Each row is a point on a tangle of strands that fork, close into loops and nearly touch. The rows are in no order.
In the rows, zero is written as 128.
Points whose rows are less than 107 apart are linked; no others are. Some points are linked to none.
pid: [100 107 132  47 127 118 104 130  85 152 125 127 136 111 150 156 156 141
 131 119 154 140  86 158 155  87 175  88  88 123 114 106 155 152 116 130
 146 117  86  79  87 129 171 163 113 129 117 152 109 149 137 167 122  68
 151 170 110 132 112 101 120 131 125  92]
volad: [169 127 154  98 125  84 135 149 143 105 139 115  64 106 121 155 144 143
 146 130 107 130 111 146 143  63 113 113 106 104 127 126  80 115  80  92
 138  90 110 128 106 130 141 127 113 151 104 125  87 106 170 136 130 141
 104 149 123 114 130 152 130 119 148  92]
mevor: [171 124 146 124 110  96 160 166 174  98 140 121  59 112 131 157 131 125
 152 149  89 143 134 129 106  68  88 139 102 107 158 146  62 110  92  79
 136  95 144 148 121 116 131 118 112 152 120 109  83  89 167 133 142 151
 111 152 116 138 136 167 134 119 136  98]
Safet: [141 149 117 144 134 139 128  73 122  82 137  94 176 135  57 123 141 156
  68  93 171 147 122 117 193 161 120  84 180 193 107 162 136 136 153 157
 100 159 143 173 154 174 160  91 142 135 156 170 154 199 112  92 129 118
 126  99 134  45 150 149  84 105  93 158]
rerut: [147 144 148 182 116 108 147 164 166 133 146 109  84 119 116 115 109 109
 168 152  81 102 133 129  75 124  88 149 155  87 138 126 106  92  94 120
 122 106 145 128 136 107  96 112 132 135 100 118 116  99 132 139 141 178
 103 114 138 130 137 143 154 136 146 143]
fidu: [136 119 109 140 109 144 153 147 154 133 114 180 116 165 162 138 126  84
 144 167 115 151 147 118  79 137 105 184  99 125 175 145 117 138 140 127
 120 129 175 137 160  78 137 119 117 163 159  62 138  89 145 123 136 115
 148 157  86 200 136 136 149 136 109 111]
modol: [113  76 116  29 124 133 121  98 111 124 127 131 157 106 147 169 175 127
  95 106 170 178  97 149 164 104 160  98  92 169 146 151 157 167 129 143
 125 134 118  98 135 125 210 112 102 163 143 138 124 151 147 167 144  54
 164 170  93 131 119 101 102 111  83  81]
faza: [ 96  90 110  62 114 151 141 137 122 159 104 172 131 143 196 161 148 101
 131 152 130 157 115 138 109  94 140 153  58 137 171 127 132 145 139 126
 141 131 127  83 127  86 169 156 104 156 140  88 114  96 150 174 121  69
 171 188  99 219 115 118 146 127 119  69]
tikun: [132 151 130 216 105 122 147 169 148 160 136 135 124 151 145  89  96  86
 181 181  80 105 165 104  45 171 109 191 163  85 139 113 134  91 138 142
 133 134 165 126 153  82  69 120 146 113 119 111 144  84 116 121 135 180
 121  95 134 160 139 131 160 169 139 177]
mopen: [155 147 133 193 113 116 156 151 181 115 161 127 104 128 112 116 117 102
 156 161 103 124 142 107  86 146  81 150 154 112 141 150 105 101 114 136
 108 120 175 150 170 110 121  84 136 152 129 121 120 104 120 132 150 164
 114 101 131 119 155 140 144 132 118 157]
fil: [159 107 153  40 132  94 120 139 108 120 143 124  66  77 170 162 163 176
 139 123 120 133  89 156 182  24 152  89  97 105  99  88 125  96  72 100
 156  84  68  98  63 139 148 155  99 122  91 149  93  93 195 147 110 108
  97 164 133  95 107 129 142 121 162  65]
simo: [157 142 147 195 104 109 165 171 187 120 162 123  87 129 112 121 110 104
 166 170  84 116 148 118  58 129  69 165 145  89 147 141  97  92 102 114
 116 120 167 142 155  97 116 101 136 147 114 115 104  86 136 128 141 181
 101 106 125 128 148 147 145 137 126 148]
Noz: [111 122 134 105 180 144  87  77  86 114 151  84 145  74  86 121 134 180
  93  48 207 132 105 167 197 126 194  44 171 123  57 124 189 156 132 126
 174 160  66 120  71 207 128 157 148  56 109 191 132 231  86 101  93 129
  93 114 152  22 104 123  51 110 131 174]
Fuzi: [128 148 129 201 110 124 140 157 157 153 135 140 117 150 138 105 109  90
 168 170  96 107 155 110  57 150 104 174 150  99 141 127 131 107 130 136
 123 123 163 129 155  93  91 116 143 134 126 107 138  95 112 126 147 163
 124 111 127 164 131 132 161 149 125 152]
safem: [135 138 115 170 101 139 155 152 163 127 126 168 112 159 147 127 120  82
 158 167 104 136 151 109  72 138  97 180 117 120 171 145 121 128 139 127
 118 124 178 134 166  81 122 107 126 153 154  84 142  91 125 120 143 135
 132 133  99 177 139 136 149 140 108 135]
Birut: [ 82 150 126 180 167 161  90 102  81 149 125 117 165 139 131  82  86 155
 109  92 125  76 147 121 129 176 164 110 167 110  90 105 173 135 164 140
 146 164  93 130 116 167  57 153 150  50 100 160 156 154  77  91 114 178
 124  84 186 108 105 103 114 147 146 176]
geg: [134 160 130 200 143 140 122 119 133 133 136  94 146 128  94  89 101 154
 126 115 124 107 137 104 123 172 128 120 184 136  95 130 139  96 143 150
 121 151 136 161 150 166  86 113 156 103 124 151 138 144  86 108 119 183
 122  71 170  85 140 122 121 140 144 187]
lag: [131 136 153 177 132 104 128 168 132 162 127 100  93 123 115  91  83 118
 164 144  83  77 138 136  79 135 120 148 161  80 115 106 132  90 100 130
 140 116 108  98 118 111  45 140 143  89  71 137 139 101 119 120 141 187
 103 116 168 127 123 117 168 146 163 148]
guta: [ 96 159 107 161 148 163 106  75  76 115 135  93 179 157  83 104 120 162
  73  75 142 103 133 112 174 177 143 104 192 158  78 122 158 133 166 143
 128 181 107 167 148 201 106 140 167  73 135 191 150 191  88  91  84 165
 123  69 157  59 121 135  71 112 111 194]
mubu: [ 82 111 118  78 119 132 122 149 101 178  96 164 127 150 194 136 121 101
 161 152 113 106 124 153 100 108 150 154  77  87 148  87 135 137 132 117
 147 119 100  75  84  89 127 193 108 116 117  96 123  99 139 165 117  82
 153 181 120 221  99 120 171 145 158  74]
kob: [134 117 119 127 101 139 166 167 158 138 106 175  97 154 169 146 119  81
 161 165 101 150 151 126  78 113 107 191  86 113 186 141  97 128 140 111
 132 122 168 124 136  75 134 142 115 154 149  62 125  71 146 136 129 113
 134 169  99 216 125 147 161 144 120  98]
simik: [125  98 119  73 103 137 151 146 135 141 104 153 110 130 186 165 142  97
 144 159 112 153 121 138 106  88 128 157  66 126 169 129 103 128 128 114
 143 121 131 105 122  89 159 156 108 157 139  88 105  88 149 168 116  88
 154 181 107 206 113 132 153 124 125  80]
Nik: [117 122 134 131 177 151  88  77  94 104 160  84 143  79  73 107 128 186
  93  52 186 118 105 156 183 134 174  46 183 128  59 127 192 145 130 130
 174 159  66 123  91 214 107 148 154  56  99 198 140 218  95  90  87 174
  92  89 167   4 109 137  56 106 125 183]
Zukep: [140 127 118 141  98 122 158 162 158 135 119 161  90 153 160 141 116  90
 173 162  93 140 144 128  73 107  99 172  94  92 173 128  96 126 123 104
 137 116 157 121 133  87 124 142 114 142 132  75 117  82 146 136 135 127
 127 158 108 201 123 148 152 141 129 104]
vume: [ 96 163 105 204 114 132 120 151 105 175 109 148 161 163 162  81  87  99
 159 168 100  85 167 101  64 194 138 191 152 107 132  96 159 120 163 147
 130 147 149 124 144  93  57 137 145  88 135 113 175 110  92 113 144 159
 139  95 131 190 140 118 164 174 148 161]
fivet: [148  91 110  92 121 141 146 107 158  88 127 175 153 135 126 141 156 101
  90 137 142 181 145 114 142 146 108 152 103 182 158 175 113 158 138 142
  87 130 160 162 163  92 180  83 103 193 161  80 144 122 163 134 147  88
 164 148  89 139 143 121 114  94  95 111]
Veket: [109  91 105  76 113 152 128 116 130 137 109 168 151 139 167 150 151  95
 115 134 145 155 115 135 126 120 139 144  87 156 162 140 146 153 143 137
 117 131 141 107 141  99 175 125 109 169 155  85 133 114 146 157 131  72
 170 172  89 179 124 104 122 121 108  93]
mub: [122 133 142 149 179 156  93  88  99 114 149  83 134  89  82  94 109 190
 108  65 164 105 107 154 167 144 167  55 182 122  64 124 179 130 125 129
 171 138  68 122 105 212  95 146 159  56  80 195 142 195  92  86  85 191
  87  83 189  19 112 125  67 101 126 187]
zunes: [122 147 120 179 106 130 140 151 156 145 128 161 114 157 147 119 116  85
 170 173  99 115 153 119  61 146  98 179 132 105 155 126 129 120 140 130
 124 119 167 124 156  86 102 126 135 140 144  94 138  93 120 123 141 142
 128 125 114 179 132 136 157 147 116 137]
rupu: [169 147 159 156 136  96 137 153 166 114 153  86  72 102  87 118 119 143
 160 126 100 111 115 139 109 103  95 111 150  99 116 132  99 100  77 116
 128  93 119 132 129 143 111 102 123 138  84 144 105 112 137 125 134 175
  89 105 146  87 144 140 134 118 138 134]
Fodus: [136 111 111 113 114 148 140 134 152 131 116 174 123 152 158 143 131  85
 138 150 121 154 133 124 104 132 113 165  95 136 166 151 115 142 135 127
 116 122 167 128 146  89 155 122 114 169 153  68 130  96 145 140 133 102
 152 153  89 191 132 129 138 126 114 116]
sivus: [101  89 116  35 124 135 114 110 105 139 124 133 157 111 159 172 172 128
 103 104 166 167  88 147 159  97 173  99  86 146 135 130 165 172 128 134
 131 133 108  83 116 126 194 135 107 147 153 143 120 153 140 172 138  52
 162 179  98 142 110  93 107 120  84  77]
Somog: [135 103 139  26 123 102 125 129 111 124 142 115 110  99 154 181 174 157
 122 117 136 160  91 147 165  44 155  93  79 123 121 118 117 136  90 113
 151 109  79  99  94 125 187 149 107 148 112 147  89 125 159 173 120  76
 131 166 115 120 117 125 125 113 121  69]
sonak: [150 119 113 120 109 135 151 112 153  78 133 170 160 142 104 130 150 101
  88 144 141 174 147  96 143 163  87 156 119 182 161 173 109 154 142 145
  76 129 175 178 177  99 151  69 111 196 179  90 156 130 153 117 149 109
 147 124  90 124 145 126 118  95  87 128]
giz: [160 142 149 137 148 108 124  77 161  77 152  86 143 100  56 118 147 183
 101  85 191 151  93 131 181 133 123  55 164 159 104 173 127 131 123 150
 114 121 135 146 135 178 165  85 132 139 127 173 119 190 122 105 136 125
 108  97 151  31 153 155  89 117 112 149]
sotu: [151 151 128 170 139 129 135  83 136  84 147  86 160 132  54 112 130 165
  74 108 158 131 127 109 173 161  97  89 194 181 109 164 130 112 144 157
  94 155 152 178 170 178 144  83 144 135 148 171 142 182 110  96 123 146
 113  76 150  41 160 149 100 109 106 176]
pok: [147 139 134 134 144 124 124  64 141  75 147  83 163 111  57 121 145 180
  74  81 192 153 108 128 200 144 123  56 179 178  99 161 144 141 142 150
 115 149 130 167 134 193 167  93 148 119 146 182 136 209 111  92 126 123
 112  92 142  15 148 151  75 109 100 160]
Zura: [140 155 130 201 148 133 129 104 135 113 143  85 156 131  74  98 111 164
 106 109 133 112 133  97 145 166 112 103 193 155 100 141 140  97 150 155
 109 157 144 173 168 178 109  98 158 108 135 165 134 160  93 100 121 176
 116  69 165  63 149 131 115 129 128 188]
lonu: [101 131 107 142 121 144 109 137 124 168 108 169 140 162 148 120 119  87
 154 149 129 111 139 127 102 152 142 160 113 117 142 116 140 144 151 130
 126 127 142 109 126  97 125 146 129 127 140  87 150 111 115 140 134 101
 149 146 109 193 123 119 147 150 137 120]
bak: [146 148 111 151 104 135 155 111 147  82 125 152 171 149  93 122 139 101
  89 137 129 154 148  88 136 180  78 154 138 186 149 160 114 143 149 152
  78 128 177 169 182 114 136  73 114 183 179 104 171 144 130 108 143 124
 135 105 102 112 154 131 124 101  91 142]
razi: [ 69 139 116 159 161 154  85 112  73 156 120 123 158 138 137  82  90 139
 109  83 139  74 146 134 135 168 176 100 153 106  91 104 182 152 157 130
 155 155  78 105  96 157  59 165 143  46  93 151 160 151  79  93 126 152
 129 111 180 128  98  97 118 158 155 152]
zal: [169  87 135  88 114 129 166 144 181  93 133 144  96 122 137 160 141 111
 128 152 126 172 141 121 112  98 101 155  74 142 177 184  69 136 115 103
 123 121 161 147 146 100 173 113 107 173 143  90  98  91 164 149 145 112
 141 164 109 162 148 146 141 110 104  96]
Binuf: [109 157 112 182 145 166 113  92  86 124 130  89 180 161  79 102 111 159
  71  89 125 102 142 102 163 190 130 121 195 156  85 123 151 126 169 152
 117 178 117 179 162 192  98 131 166  75 144 189 150 182  76  98  85 173
 118  61 160  60 131 130  90 109 112 208]
rikef: [115 129 126 128 122 126 123 139 138 159 117 149 116 146 142 133 129 104
 156 142 125 118 127 135 105 127 122 146 112 116 141 119 122 140 129 121
 133 115 137 111 118 106 131 138 130 139 123  97 122 109 126 146 136 117
 140 145 114 174 121 127 150 138 136 113]
Konav: [157 128 163  95 135  85 115 147 119 132 136 107  64  98 110 142 134 159
 152 122 115 101 100 155 157  80 135  98 126  98 108  97 114 108  72 104
 140  75  81 105  82 141 113 138 121 120  79 149 109 118 167 115 126 145
  92 145 136  91 123 133 137 120 163 103]
Ruliv: [113 113 140  56 118 117 152 172 105 148 102 153  93 117 230 155 139 130
 154 160  94 117 123 144 122  43 147 138  66  91 149  70 104 101  97  81
 163 110  92  81  63  91 107 185  91 112 114  99 105  61 179 158 121  97
 132 176 126 193  94 137 185 137 182  49]
gumub: [132 119 137  98 110 107 151 172 131 137 111 144  81 129 184 157 126 116
 171 159  89 133 137 138 104  63 123 156  75  95 162  99  80 102 108  85
 156 108 125 114  91  89 113 167 103 137 117  93 101  72 167 155 125 121
 121 166 108 198 111 150 163 136 167  73]
Sibem: [177 111 146 127 104 100 182 168 195  86 152 130  67 116 125 156 122 118
 146 160  98 152 147 117  92  86  70 152  91 116 181 171  50 109 107  89
 122 109 166 155 141  98 143 105 122 154 137 105  93  88 166 139 150 149
 121 152 114 154 153 170 138 121 114 101]
tepa: [124 152 110 157 120 144 121 104 126 116 118 126 168 146  94 117 130 128
  96 115 147 123 133 106 149 169 125 118 156 171 121 141 135 137 150 150
  99 138 154 150 154 147 125  96 133 143 165 132 155 155 108 105 136 118
 134  96 128 112 141 128 120 127 113 139]
Noke: [ 82 150  96 159 121 144 103 137  94 176  91 171 162 167 159 106 110  92
 142 149 132  97 152 118 103 175 151 165 124 123 133  96 156 152 165 137
 124 139 135 108 123  99  97 144 136 109 149  98 174 116 101 119 140 107
 150 129 111 199 124 112 153 165 144 133]
Zemor: [132 129 140 115 137 108 114 142 132 142 130 129 104 126 118 132 132 131
 151 123 131 113 106 150 135 115 132 112 122 107 120 118 112 133 104 110
 134  92 105 108 105 125 127 138 122 132  95 125 108 125 137 140 127 123
 125 143 129 128 124 128 136 130 149 115]
nibo: [113 153 116 202 151 161 117 101  95 129 127  93 173 159  88  85 101 159
  93  98 110  97 152 102 148 189 126 130 193 150  88 107 149 109 171 157
 120 177 125 182 164 186  87 129 170  76 139 178 145 169  79 100  94 193
 122  54 170  68 132 122 102 127 133 213]
guzo: [168 144 139 183 121 115 165 139 191  92 173 119 110 126 102 112 123 114
 142 158 107 138 148 102 102 142  67 143 143 128 147 167 101 110 121 145
  91 121 183 160 177 117 130  73 131 171 141 124 118 109 128 121 157 161
 117  87 132  98 158 140 135 122 114 160]
sezo: [112 165  96 169 112 153 115 106 107 134 106 128 175 160 109 114 122 116
  99 118 137 114 143 105 140 192 125 142 156 170 118 121 144 131 165 154
 101 152 154 153 155 137 108 107 145 127 171 128 166 150  90 100 132 122
 134  97 130 128 133 119 122 134 118 151]
fab: [113  65 113  32 121 133 130  94 128 107 132 149 166 107 146 165 184 119
  79 109 170 199 107 137 163 108 139 109  95 174 152 166 146 169 125 144
 109 143 128 119 148 119 207  95  98 183 156 119 138 142 160 156 151  59
 172 172  90 128 123 108 102  99  77  80]
Vebu: [185  93 144  96 110 112 179 150 191  76 142 136  79 115 120 172 135 129
 129 153 117 170 140 124 119  86  85 149  80 142 178 187  45 129 110  91
 120 107 165 157 144 102 170 106 111 168 137  98  85  90 176 140 149 124
 136 162 116 152 157 164 136 107 111  98]
tur: [ 87 106 117  67 115 149 119 143 105 166  99 163 134 147 196 151 133 109
 152 153 126 127 119 144 109 106 148 149  70 114 153 101 135 155 138 121
 146 128 111  78 105  85 151 179 106 129 129 103 116 103 138 175 117  70
 164 185 110 211 109 111 161 136 133  73]
vid: [103 145 124 166 164 154  97  84  88 118 145  91 165 131  92 104 115 177
  89  67 155 106 124 129 164 166 149  85 189 143  74 128 169 135 155 143
 140 167  96 151 130 200 106 139 164  68 119 191 147 181  89  89  85 168
 112  76 169  51 111 131  74 116 115 189]
mori: [167 137 127 170 108 125 173 138 188  79 160 149 114 136 112 122 132  97
 128 172 114 151 159  96  97 150  62 160 131 142 167 175 102 120 138 139
  86 118 196 168 189 102 139  71 121 175 154 106 135  99 144 113 166 153
 124 108 112 118 157 145 135 114  84 144]
sura: [152  91 125  78 122 129 154 131 165 106 129 148 106 130 145 157 149 110
 133 142 128 169 127 131 125  99 110 148  78 141 162 166  91 140 124 113
 115 111 152 132 143 102 176 119 105 170 139  93 100  97 156 159 136  93
 148 163 108 161 137 138 126 115 103  92]
sek: [ 91 112 126  98 176 151  84  76  69 119 144  94 169  90 112 126 134 169
  81  55 206 143 106 167 200 133 201  53 158 124  56 118 196 169 139 137
 159 176  71 119  64 200 142 165 147  65 120 193 138 226  87  96  99 113
 115 121 138  52  97 111  60 124 124 160]
zot: [142 154 109 155 115 134 129 102 140 103 119 138 163 150  98 116 136 113
  96 125 141 138 134  99 149 173 107 130 149 173 134 154 125 139 144 152
  91 139 166 151 168 132 138  83 128 169 173 119 153 144 120 111 142 118
 134 105 118 104 145 127 119 119 105 134]
kikun: [179  96 151  81 120 101 169 141 179  84 144 122  78 107 127 171 142 137
 132 142 111 165 130 127 139  67  93 125  81 129 157 172  47 130 100  88
 127  96 143 145 127 115 180 114 108 164 124 108  84  93 180 147 143 116
 124 163 124 134 146 160 126 110 119  87]
Tik: [ 90 108 130  76 168 145  83  92  70 131 131  93 167  76 112 131 143 168
  95  70 207 149 101 173 196 116 202  55 134 128  68 116 199 171 134 139
 151 165  70 113  61 185 166 162 142  79 124 188 134 223  84 116 112  82
 118 145 126  66 105  99  67 122 123 143]
vove: [ 99 111 133  67 121 123 138 157 108 154  96 152 103 140 203 149 128 113
 158 156 102 119 123 148 113  79 138 145  74  87 148  82 112 124 111 105
 157 109 103  84  77  83 129 189  97 119 108 100 105  84 158 164 115  91
 143 180 118 201  94 130 167 137 168  66]
katim: [114 149 136 181 143 112 114 152 133 164 128 117 116 132 121  93  98 123
 155 134 112  85 131 136  85 149 132 135 150  97 116 110 135 119 117 135
 138 119 111 101 119 119  71 135 137  96  89 127 141 110 108 123 144 166
 119 114 158 145 126 118 158 148 155 144]
riger: [121 144 132 163 126 118 116 145 143 156 128 136 116 142 126 113 113 109
 162 143 117 101 133 129  94 145 126 139 137 102 134 120 130 133 123 122
 132 111 126 109 125 111 103 133 139 123 118 112 130 111 115 135 136 141
 131 126 133 158 127 125 151 147 143 136]
Gobid: [131  99 120  74 123 137 126 119 140 131 121 145 128 129 151 156 156 111
 124 134 140 154 113 141 139 104 134 129  85 141 154 148 118 146 127 130
 124 116 138 112 129 112 176 130 115 166 138 101 108 115 148 163 127  87
 153 165 103 160 130 116 128 124 107 101]
kosib: [132  76 116  48 122 144 138  98 141 101 131 162 158 119 146 155 172 106
  91 122 157 188 121 126 152 116 126 125  94 180 156 170 133 169 132 144
 101 138 137 134 152 107 197  96 103 187 153 101 128 128 165 157 142  67
 169 164  86 137 136 111 109  94  90  92]
bome: [129 161 131 216 138 135 125 136 125 151 137 101 149 131 111  80  94 137
 134 132 109 102 149 102 102 174 125 142 182 126 107 112 145  98 146 147
 123 148 146 154 154 146  69 116 158  93 120 143 136 125  91 110 130 183
 119  77 166 108 134 118 143 151 150 189]
dat: [135 124 148  84 132 105 119 143 119 138 123 122  92 117 134 148 132 140
 149 125 119 118 105 153 142  85 145 114 102 106 118 102 105 122  94 107
 143  91  96 105  93 123 142 155 112 132 101 124 101 116 154 151 123 115
 120 158 123 132 116 125 141 127 152  99]
Ses: [102 111 139  50 143 116  93 123  89 150 121 110 141  99 135 149 155 149
 124 102 169 135  85 166 168 100 189  80  95 119 100 106 160 154 115 136
 146 121  78  85  75 142 169 166 123 117 113 167 110 159 124 157 122  72
 133 161 115 119 112  95 111 125 127  99]
valos: [130 122 134 114 111 114 151 166 144 145 113 151  86 143 167 157 116  95
 170 160  94 132 133 135  92  90 111 168  92  92 168 117  88 118 117  92
 148 114 138 114 105  87 124 154 112 143 127  84 109  83 147 152 127 122
 128 167 111 206 120 146 161 139 146  90]
Zov: [142 117 150  60 136  92 120 147 106 133 127 126  77 103 154 158 148 157
 144 124 115 123 100 155 158  56 154 101 100 105 116  94 111 115  87 100
 148  89  78  95  75 126 144 165 107 128  94 134 103 107 177 152 116 110
 118 164 124 111 110 125 138 123 159  79]
febu: [114 155 122 215 117 128 132 156 131 174 126 137 141 148 149  79  89  93
 178 172  87  92 167 103  48 179 122 190 159  88 139 105 148  97 143 147
 132 145 149 122 147  85  54 128 145  98 115 119 159  98 107 120 141 178
 123  98 141 170 134 122 171 168 149 168]
Kas: [100 113 142  80 155 125  87 111  86 145 120 104 154  85 122 135 135 161
 118  87 191 133  96 162 173 121 190  73 110 120  87 105 173 157 127 134
 146 136  74  94  67 158 152 166 131  98 100 171 118 183 108 138 122  82
 124 150 131 105 106  97  99 129 133 124]
vuboz: [166 125 165  82 138  82 109 140 120 122 140  97  72  87  98 143 144 165
 144 106 129 115  92 156 175  68 143  81 121 104 102 107 116 115  66 106
 145  71  79 110  82 154 136 134 124 127  75 154 103 127 169 119 120 134
  86 135 128  69 129 131 124 117 161  99]
telaz: [ 98 141 134 189 164 157  99 108  91 141 136 105 159 133 109  73  80 162
 109  87 115  85 152 118 132 176 146 110 187 116  86 105 169 117 161 147
 140 168 104 146 133 180  58 143 163  52  97 161 151 148  81  92 106 197
 116  69 188  85 111 110 114 134 145 196]
fefu: [114 163 115 216 134 145 125 130 111 147 118 111 168 152 115  85  93 130
 126 135  99  97 163  89 105 194 120 161 179 135 112 107 145  98 167 155
 119 161 150 161 173 141  70 119 157  98 148 144 149 135  85 105 123 175
 124  66 154 125 139 117 138 147 146 187]
nore: [176 114 145  82 129  98 150 133 163  94 140 113  76 114 121 162 149 137
 129 135 117 151 115 139 149  75 106 120  92 125 145 149  68 132  88  92
 128  97 129 134 126 123 171 118 114 159 115 115  79 111 162 149 129 125
 126 150 119 121 141 152 122 117 123  97]
gibam: [112 152 133 199 160 163 109 104  98 135 136 100 164 145  95  74  91 164
 111  93 113  95 153 100 134 184 136 123 196 134  79 111 157 103 158 149
 131 164 120 175 153 188  67 139 168  65 111 171 141 157  82  92  98 208
 112  59 181  70 118 118 110 130 145 219]
Niro: [163 132 154 119 128  81 137 157 144 117 132 122  59 106 124 151 132 137
 159 140  93 113 117 139 128  70 104 120 118  96 129 114  82 100  76  84
 140  84 115 124 101 127 114 128 112 136  94 120  94  93 169 127 136 151
 102 138 125 122 119 154 142 123 154  96]
Fis: [151 138 116 170 105 131 154 125 166  87 142 157 142 149 106 118 130  98
 108 158 121 144 159  90 110 167  75 164 135 152 155 165 116 131 142 149
  80 122 189 159 190 102 132  68 118 183 169 102 153 117 138 107 153 135
 134 100 105 120 158 134 135 109  98 140]
zusen: [125  95 111  75 119 139 128  99 136 104 123 161 168 134 135 143 156 101
  85 123 153 178 130 119 159 146 124 137 110 183 154 157 131 156 142 150
  86 138 153 145 156 100 185  93 115 185 164  92 150 135 148 145 143  77
 162 144  83 128 135 115 104 103  95 107]
lenif: [108 115 124 100 127 128 108 131 119 163 113 147 133 146 145 135 132 109
 149 132 135 120 116 151 119 115 150 130 100 115 132 114 132 151 133 131
 132 115 122  96 106 109 143 153 126 137 120 109 119 117 130 159 125  91
 145 155 113 170 119 111 141 146 140 108]
Vakib: [106 113 131  81 133 129 104 126 110 151 115 138 140 128 148 137 143 120
 133 119 154 128 103 153 140 119 161 106  96 125 117 105 138 155 128 132
 135 115 110  95 101 120 161 151 123 137 119 129 114 136 131 162 122  80
 149 160 116 154 114 104 126 136 128 105]
fomi: [137 108 122  88 114 130 145 144 144 135 115 152  99 136 162 157 131 104
 151 146 108 145 127 138 112  96 126 158  80 116 165 136  94 131 123 105
 136 114 137 117 122  97 154 150 119 147 136  82 100  91 150 156 125 101
 143 167 109 187 126 139 149 130 132  87]
tuf: [ 94 160 102 207 110 145 118 144 102 167 104 138 169 160 150  82  90  99
 148 157  96  95 169  89  75 200 128 190 160 126 131 105 156 106 171 151
 121 153 157 139 160 111  58 124 144  99 148 121 176 115  82 105 134 157
 132  84 141 169 129 114 160 169 138 163]
Pafe: [173 135 156 136 121  83 156 165 164  99 151 114  55  99 118 155 130 140
 158 148  83 117 126 130 108  62  80 125 121  97 142 135  75  94  72  83
 132  91 124 141 123 124 111 108 114 144 106 125  85  88 173 124 141 176
  93 134 133 116 138 157 137 117 143 108]
rad: [ 80 160  91 172 112 161 101 122  79 166  87 151 186 165 131 106 108 103
 108 126 124  95 159 105 114 203 143 164 151 155 121 100 157 144 184 143
 118 164 134 135 144 127  83 134 145 104 167 114 188 148  78  97 128 123
 143 106 126 172 125 110 136 156 133 145]
Bab: [107  95 127  30 127 122 118 113 100 140 130 128 135 105 155 175 173 143
 112 109 162 157  84 156 154  87 171  94  81 134 127 120 154 163 118 137
 141 119  98  80 103 129 195 146 101 139 134 160 102 147 139 176 125  58
 150 183 107 138 116 103 112 120 101  79]
kini: [165 150 143 165 142 117 134  84 158  78 155  91 147 120  66 110 134 167
  97 104 166 142 110 111 169 151 100  79 177 171 105 173 126 121 131 155
 102 131 154 160 159 177 154  77 138 144 136 163 134 176 116 104 134 139
 114  76 156  37 158 148  98 109 110 164]
Ros: [144 141 153 127 138  95 111 143 131 139 132 104  89 109  96 125 125 147
 151 113 122 105 105 152 133 108 133  95 133 103 116 113 118 120  86 116
 139  88  89 106  95 142 114 134 123 122  82 146 115 127 138 127 131 147
 106 131 149 105 125 128 138 126 155 122]
vudi: [ 98 111 140  60 158 124  91 101  85 129 125  94 159  76 124 142 145 172
 108  84 206 153  89 176 187 112 196  55 115 130  79 111 186 159 126 142
 147 149  77  99  64 173 173 161 139 101 126 191 119 203 102 130 124  68
 126 149 119  78 106  96  80 121 124 122]
Duz: [ 97 169  94 184 117 154 107 114 100 155  98 130 178 157 120 104 117 121
 109 125 127  96 146  99 124 194 135 145 160 155 119 116 143 126 170 144
 115 161 141 140 158 143  91 125 147 108 166 135 167 146  82 103 126 136
 137  92 138 146 129 122 129 146 128 154]
kogim: [ 79 162  85 171 117 155 103 128  89 173  86 166 178 169 148 104 102  92
 124 139 122  92 164 107 101 204 141 183 136 143 130  97 156 143 176 143
 121 152 143 118 135 108  81 134 137 106 163 106 190 130  88  98 136 112
 148 114 124 191 129 108 150 157 135 143]
gid: [105 170 101 212 114 154 126 134  96 160  99 129 179 159 123  89  94 108
 127 153  94 100 168  86  92 208 122 185 171 136 128 102 144 102 176 152
 116 163 158 155 169 123  67 123 150  99 165 136 173 132  80 100 126 167
 130  78 143 153 139 116 147 155 138 182]
Neka: [149 156 126 188 133 139 135  93 132  94 136  82 169 137  60 102 118 163
  80 115 134 126 135  94 161 173  96 112 192 177 104 146 131 103 150 163
  92 161 153 179 179 174 123  89 151 126 151 174 140 175  95  96 118 162
 119  69 158  50 155 147 102 117 117 188]
robal: [114 138 134 159 167 142  99  92 113 114 149  85 145 106  83 102 122 180
 103  68 170 112 114 140 166 150 158  67 180 135  73 133 169 128 136 137
 153 150  88 136 111 201 110 139 160  75 100 188 138 188  87  87  99 168
 109  87 174  44 117 131  80 120 125 178]
fele: [168 109 160  52 137  87 114 140 107 121 141 113  73  79 135 155 159 179
 137 111 132 127  89 160 190  39 158  80 109 104  94  93 131 100  65 105
 160  71  70 100  69 149 152 152 112 128  88 157 101 116 184 131 111 114
  89 152 127  70 120 136 127 114 161  81]
Rezi: [125 104 142  80 117 112 161 170 119 137 104 150  80 113 220 162 137 126
 158 166  91 135 128 134 118  47 134 151  62  99 158  92  79  94 106  77
 159 110 118 106  73  88 110 175  96 133 118  93  97  57 176 159 126 105
 128 177 114 200 100 150 175 139 179  54]
biti: [133  88 113  84 112 155 145 122 147 123 114 180 134 141 163 147 149  89
 111 142 135 171 134 124 115 121 124 164  77 156 175 164 119 146 139 132
 113 133 155 133 162  86 177 117 105 179 162  73 130  96 149 146 131  82
 168 168  89 183 133 121 133 109 102  93]
lup: [139 147 151 174 122  99 138 171 144 145 134 111  81 119 117 109  98 113
 170 153  82  90 131 135  75 118  97 142 153  79 128 107 113  93  85 112
 135  99 123 113 120 109  70 120 133 113  85 126 124 101 141 129 141 182
  99 118 146 131 129 136 165 139 155 131]

A fork is a point with three links, a tip a point with one. Leave the first point through the second and follow the links. Name the first fork or tip that comes.
zal; sura -> fidu
katim; lag -> bak
sek; Tik -> pid
guta; Binuf -> razi
gumub; Rezi -> valos
kikun; nore -> Vebu
Duz; rad -> rikef

Name the points in between on the shortest way along the links from the first point to the second, in order.
vove; Gobid -> Ruliv Rezi gumub valos Zukep kob fidu Fodus biti Veket
vudi; Duz -> Kas Ses pid Vakib lenif rikef lonu Noke kogim rad
fab; rerut -> kosib zusen fivet sonak bak Fis mori guzo mopen simo
Birut; Tik -> telaz gibam nibo Binuf guta vid robal mub Nik Noz sek
volad; fidu -> nore kikun Vebu zal sura Gobid Veket biti Fodus
bome; fomi -> fefu gid tuf vume febu tikun Fuzi zunes safem fidu kob Zukep valos
